Each row is a point on a tangle of strands that fork and nearly touch. The rows are in no order.
In the rows, 128 means zero.
Two points are linked if the straight distance between their rows is under 131. Some points are linked to none.
<3>: [134  92 104 119 110 154 134 103  89  91 142 117 113 188 145  87 169  80
 160  85 123 162  91 183 125 116 164 156 111]
<975>: [139 145  43 106 139 104 111 152 160  95 105 115 139  88 140 145 135 152
 129 141 148  98 150 120 154 133 127  89 129]
<721>: [112  82 142 114 148 134 144  96  51 118 159 117 126  48 158 143 142 151
 182  57  89  73  97 110  97 164 170  80 193]
<102>: [146 150 134 162 118 139 109 148 188 146 142 110 149 157 134 140  88 194
 111 189 177 157 204 107 172  92 126  68 187]
<178>: [158 113 118 114  88 120 151 175  96  78 155  83 106  79 117 141 128 132
 130 100 147 126 130 141 152 149 146  83 162]
<563>: [163 173 127 131  88 130 119 171 174 158  75 115 136 193 112 121 110 109
 109 134 129 162 107 123 135 109 151 176 125]
<364>: [144 110 145 130 140  99 147 112 112 146 136 158 199  86 150 155 136 152
 179  94  77  99  93 103  95 201 135 124 110]
<231>: [165 127 141 138  40 118 160 189 117  91 152 117 125 101  87 153 125 129
 135 140 110 163  81 134 113 131 143 184 126]
<484>: [125 114  92 115 122 184 147 132  45  62 149  91 122  71 142 164 153 142
 140 111 101  67 109 102 147 143 119 115 155]
<198>: [120 122 211 126 167 120 159 134 132 170 117 158 167 150 136 129 102 135
 171 108 123 115 129 118 133 155 130 108 114]
<571>: [167 147 142 123 133 128  92 144 166 145 126 123 139 122 127 146 106 144
 148 129 184  95 162  95 163 189 147 113 179]
<760>: [ 81 124  90 140 174  82 103 101 155 160 144 149  94  65 115 116 116 135
  67 127 133 168 156 171 118 123  71 125  85]
<876>: [120  98 170 143 106  93 144 145  94 129 135 127 158  65 103 155 103 152
 140 112 124 131 110 140 118 185  93 152  99]
<659>: [103 132 100 105 175 166 126 102 152 192  92 135 100 109  86 146 122 104
 119  87 140 115 178 140 117 157 103 122 124]
<38>: [137 164 117 137 140  92  86 146 196 141 102 142 173 167 154 129 109 135
 128 144 107 108  91 110 142 138 121 158 105]
<877>: [123 113 173 125 126 124 104 145  84 118 148 126 141  87 111 151 118 141
 111 112 146 139 131 155 130 197  74 158 126]
<914>: [148 137  66 150 118  80  85 152 166  88 145 123 109 120 146  96 124 148
  93 160 185 138 177 136 184  83 156 101 150]
<789>: [ 99 136  58  76 181 119  97 127 129  84 113 142 150  88 149 145 132 153
 126 136 128  87 158 114 138 129 104  91 122]
<682>: [114 136  97 132 145 161 134 128 106  66 147  98 127  68 117 185 152 126
 105 149  90  62 139 107 141 121 101 124 150]
<553>: [147 102  78 100  90 139 140 131 116  95 127 112 104 191 130  84 137  87
 132  96 149 173  99 164 142 107 161 138  97]
<83>: [ 97 153 159 124 155 203 131  64 166 148 120 113 103 201 154  93 136 129
 103 182 119 134 138 134 109  85  98  85 135]
<948>: [111 139 123 119 107 112 109 133 165 198 140 145  80  98  75 121 109 143
  55 170 164 214 144 144  98 109 110 154  89]
<650>: [ 85 113 168 128 126 122 174 113 128 168 116 131 129 181  98 110 115 107
 145 170 124 180 128 125  96  47 144 156  54]
<80>: [ 58 134 133 128 186 166 174 107  64 141  78 141 123 158 124 138 110 100
 102 119 117 147 122 128 134  40 115 139 106]
<4>: [ 83 119  86 113 162 152 139  93  58  91 103 141 161 141 172 122 145 126
 116 108  95 141  94 155 122  86 126 159  96]
<808>: [166 127 155 105 119 137 161 139 147 124 132 114 120 204 142 102 117 116
 175 103 150 113 125 103 148 125 174  75 147]
<123>: [139 101 162 113 139 125 131  98  70  98 187 137 151  92 182 112 138 144
 174  69 102  77  92 104 108 201 170 101 173]
<839>: [120 121 145 134 125 121 163 124  89 144 105 125 157 174 151 154 100 106
 195  79 124 120  68  92 112 115 140 172 123]
<927>: [ 87 156 123 111 153 172 168 132 119 141  94 113  87 164 105 130 108 111
  62 153 131 138 142 125 146  41 114 111 110]
<845>: [146  80  96 132 117  97 111  78 110 144 140 166 176  93 147 103 199 146
 159 135 100 139 129 167  61 180 130 135 119]
<768>: [102  98 158 144 158 124 163 118  85 126 153  97 115  44 115 152 145 131
 152  73  94  83 127 125 125 161 136  88 160]
<778>: [135 104 152 129  53 106 154 145 111  74 183 118 120 129 105 135 127 106
 154 145 118 174  73 148 103 116 159 197  89]
<125>: [ 83 127  76 146 177  95 102 102 143 115 155 139  97  55 128 112 141 130
  79 152 132 128 171 169 131 109  96  90 103]
<911>: [152 136 154 112  86 143 155 147 134 184  79 109 128 200  89 129 100 108
 146 131 137 162 113 111 132 101 136 158 102]
<315>: [158 128  96 163 103 140 152 101  98 116 106 130 175 164 139 162 129 114
 173 110  90 103  34  82 109 117 143 172 114]
<757>: [101 149 115 119 149 153 136 131 152 214  91 122 103 118  63 162  93 104
  89 110 130 136 151 126 121 111  90 149 116]
<425>: [123  75 119 125 116 143 136  81  83 112 140 130 138 142 157  85 214 117
 202 102 101 151  86 214  98  96 167 165 149]
<369>: [165 146  84 137 103 110 130 190 143  95 123 111 126  70 111 147 123 153
  94 142 130 143 147 140 147 137 146 111 148]
<676>: [114 124 188 126 134 163 120 122 110 146 144 126 109 128 101 138 125 123
 106 136 134 126 141 136 121 170  69 152 138]
<501>: [126 118 129 131 138 117 117 114 139 132 112 151 131 150 133  93 137 105
 138 127 134 134 146 156 131 141 125 110 117]
<738>: [113 115 151 119  62 120 117 131 125  82 178 117 114 166 109 114 133  98
 114 158 148 193  89 169 117 112 144 214  85]
<235>: [132 138  85 147  91 141 146 125  82 128  75 126 141 125 108 174 109  93
 135 125 110 138  60 101 122  80 126 193 103]
<213>: [105 126 105 147 147  90  84  93 172 207 149 132  52  85 106 133 108 124
  55 141 155 172 155 148 110 119  80 140 100]
<886>: [ 84 161 122  86 156 197 105 100 159 128 131 101  88 166 145 120 120 155
  96 187 156 123 169 107 143  80  92  76 148]
<516>: [121 138 204 109 170 139 116 106 145 100 179 149 142 178 168  95 139 116
 169 153 134  96 149  81 160 138 165  84 171]
<53>: [131 113 181 122 146 113 178 156 105 185 110 137 147 140 133 162  71 137
 160  73 133 116 122  97 134 151 122  99 122]
<451>: [ 99 145 124 131 128 169 145 131 124 198  75 124 101 110  66 179  95  88
 100 131 122 137 118  97 116  98 103 200 113]
<900>: [128 169 122 105 133 153  99 143 170 106 127 113 118 191 135 126 116 166
 103 189 190 151 179  92 159  68 119  87 173]
<787>: [115 104  75 140 129 151 131  95 113 148  99 141 117  76 103 137 171  98
 123 124  82 111 125 154  81 125 113 153 113]
<772>: [173 125 188 171  75 116 129 158 153 107 148  95 104 126 101 109 140 116
 138 128 117 108 104 127 144 155 145 135 150]
<354>: [129  90 149 161 114  63 143 137 130 141 143 153 201  81 124 127 135 155
 172 134  94 137 118 135 104 181 122 136  65]
<32>: [142  90 145 161 110 114 157 112 122 136 130 126 140 130 139  98 162 107
 207  81  78  99  84 127  95 139 183 126 139]
<905>: [161 146 168 147 129 112 106 157 168 183 117 145 158 131 105 150  84 151
 121 121 164 127 157 113 143 195 112 123 146]
<811>: [118 126 221 164 181 109 133 132 165 184 138 167 171 172 150 113 108 150
 153 139 120 110 153 101 139 153 127  86 113]
<920>: [ 84 145  67  95 190 114 110 110 130  69 109 151 155 104 190 126 152 149
 117 147  96  88 134 124 122  86 106 100 118]
<248>: [125 150 212 158 159 119 117 116 178 126 161 143 141 192 158 103 129 127
 154 162 132  88 160  91 148 142 141  85 149]
<440>: [111 154 122 135 120 100  88 126 135 102 150 147 115 106 140 121 122 146
  66 168 122 161 110 150 116 138  68 174 104]
<841>: [171 120  50 137 115  63 116 101 135 105 145 155 193 132 155 107 172 162
 104 147 114 121 147 132 105 130 114  92  81]
<348>: [165 133 163 157 121 126 123 162 148 133 135 120 160 163 133 142  82 202
  98 147 188 176 197 118 163 126 134  88 174]
<674>: [182 151 140 115 113 136 122 179 138 113 112  97 146 114 131 147 106 149
 154 101 151 110 141  85 155 168 172 115 189]
<793>: [139 151  79 120 147 117  53  98 201 177 129 147  82 131 175 123 119 134
 121 146 196  96 171  92 145 147 125 103 164]
<26>: [144 173 108 119 127 122  93 145 170 168  72 139 132 154 141 126 106 119
  99 126 136 124 109 115 128 152 115 174 123]
<944>: [131 155  84 127 100 147 146 154 115 152  61 131 120  92  81 178 100 108
  95 131 113 136  86 109 116  94 130 190 117]
<924>: [156 119 100 117  86 164 159 171  99 101 114 102  73 151 109 101 130  94
 121  91 140 142 123 154 147  92 152 127 128]
<310>: [152 139 163 133 116 110 120 177 138 161 112 127 164 149 113 155  76 184
 106 127 168 173 162 136 154 158 104 121 140]
<940>: [165 144 137 162  82 122 139 211 139 121 148 133 110  79  85 132 121 133
 100 140 132 181 133 150 136 128 166 149 146]
<693>: [103 137 170 141 122 158 152  92 164 168 110 136 110 204 117  73 140  97
 123 173 117 164 135 140 114  63 128  99  93]
<781>: [176 129  74  89  90 165 132 130  64  49 165 100 153 114 157 149 167 161
 125 113 120  73 110 115 133 165 116 119 151]
<605>: [151 129 130 127 105 158 178 163 132 130 101 100  70 160 105 111 121  96
 145 107 128 114 123 119 148  95 161  86 149]
<144>: [129 124  81 148 151 153 134 113 159 153  92 138 115  76 113 123 176  85
 146 110  75  70 145 138 102 139 141 112 129]
<661>: [133 114 105 138 173 170 139  90 132 157 103 134 111  65 107 151 162  96
 172  90  82  43 136 112 111 153 153 112 171]
<782>: [140 156 102 143 134  67  75 125 200  97 136 125 130 187 179 108 118 145
 106 162 167 125 145 118 181  74 141 114 146]
<710>: [ 89 148 125 148 186  99  84 108 160  94 129 154 131 108 169 109 164 139
 113 161  86  95 129 132 119 109 101 122 125]
<690>: [111 128  93 149 131 103  94 134 135  94 166 131  86  99 133 101 129 130
  63 159 158 151 173 170 164 105 110  94 123]
<72>: [129  84 146 123 156 142 124  88  88 121 155 154 136 116 168  73 178 126
 193  91 117 129 125 182 116 153 162 131 167]
<858>: [100 106 103 115 113 137 124 109 104 146 100 140 109  95  99 134 129  99
 118 127 124 147 128 161  82 146 106 180  90]
<192>: [108 105 131 114 180 145 141 124 119 153 135 127 125  68  83 165 118 120
 141  74 122  97 170 141 137 171 103 107 132]
<309>: [141 117 195 108 142 144 158 118 133 116 167 120 124 205 168  94 129 108
 187  98 131 102 130  83 151 129 187  63 170]
<24>: [172 106  96 131  83 129 140 111  92  70 161 122 157 110 142 109 195 134
 133 123  94 112 102 134 113 171 131 116 125]
<799>: [122 115 171 124 104 137 168 117 109 176  92 121 133 209 120 146 101 106
 189 114 138 130  89  94 113 102 137 166 110]
<685>: [140 100 178 115 150 135 116 110  83 103 177 144 133 122 169  96 154 128
 178  91 149 109 137 139 131 193 159  99 164]
<455>: [103 128 122 107  99 103 108 136 129 172 116 139 119  94  80 137  95 125
  95 161 165 192 145 157  86 126 117 180  78]
<828>: [124 157 145 133  81 115 108 136 145  91 144 131 121 151 116 116 118 122
  82 174 130 182  93 149 128 111 119 190 112]
<281>: [172 133  75 130 107 110 124 100 129  89 147 138 168 138 144 119 192 136
 101 147  88 106 129 132 106 140 125 115 111]
<114>: [111 181 127 127 161  87  80 138 176  74 126 139 138 161 174 120 126 145
 108 165 117 106 108 117 150 103 115 137 117]
<475>: [ 95 148 160 122 151 138  78 128 119 110 155 128  79 113 127 132 119 135
  47 162 142 136 130 142 130 141  46 169 135]
<773>: [ 74 115 150 123 145 131 175 129  93 164  84 140 129 150 112 137  96 104
 136 130 116 160 129 120 111  51 134 147  63]
<230>: [172 123 151 102  95 126 133 179  98  86 144  66 101 123 129 132 114 151
 144  90 169 126 135 109 169 159 162  95 194]

Follow the links from the first point to the second, and from the first to the third. Name the last point that the two ways share.
<760> / <778> / <26> => <114>
<710> / <83> / <877> => <369>
<914> / <905> / <757> => <114>
<738> / <760> / <886> => <369>

A fork is a point with three links, a tip a point with one. Leave the first point through the second and follow the links. Name the first fork or tip that comes.
<900> / <102> => <369>
<144> / <787> => <114>
<348> / <102> => <927>
<778> / <738> => <364>

Name the points in between on the shortest way along the links from the first point to the second, in order.
<940> / <886> => <369> > <178> > <230> > <674> > <571> > <905> > <310> > <348> > <102> > <900>
<315> / <710> => <839> > <799> > <911> > <563> > <26> > <38> > <114>
<877> / <178> => <676> > <475> > <440> > <828> > <738> > <778> > <231> > <940> > <369>
<53> / <425> => <198> > <811> > <248> > <516> > <309> > <808> > <605> > <924> > <553> > <3>
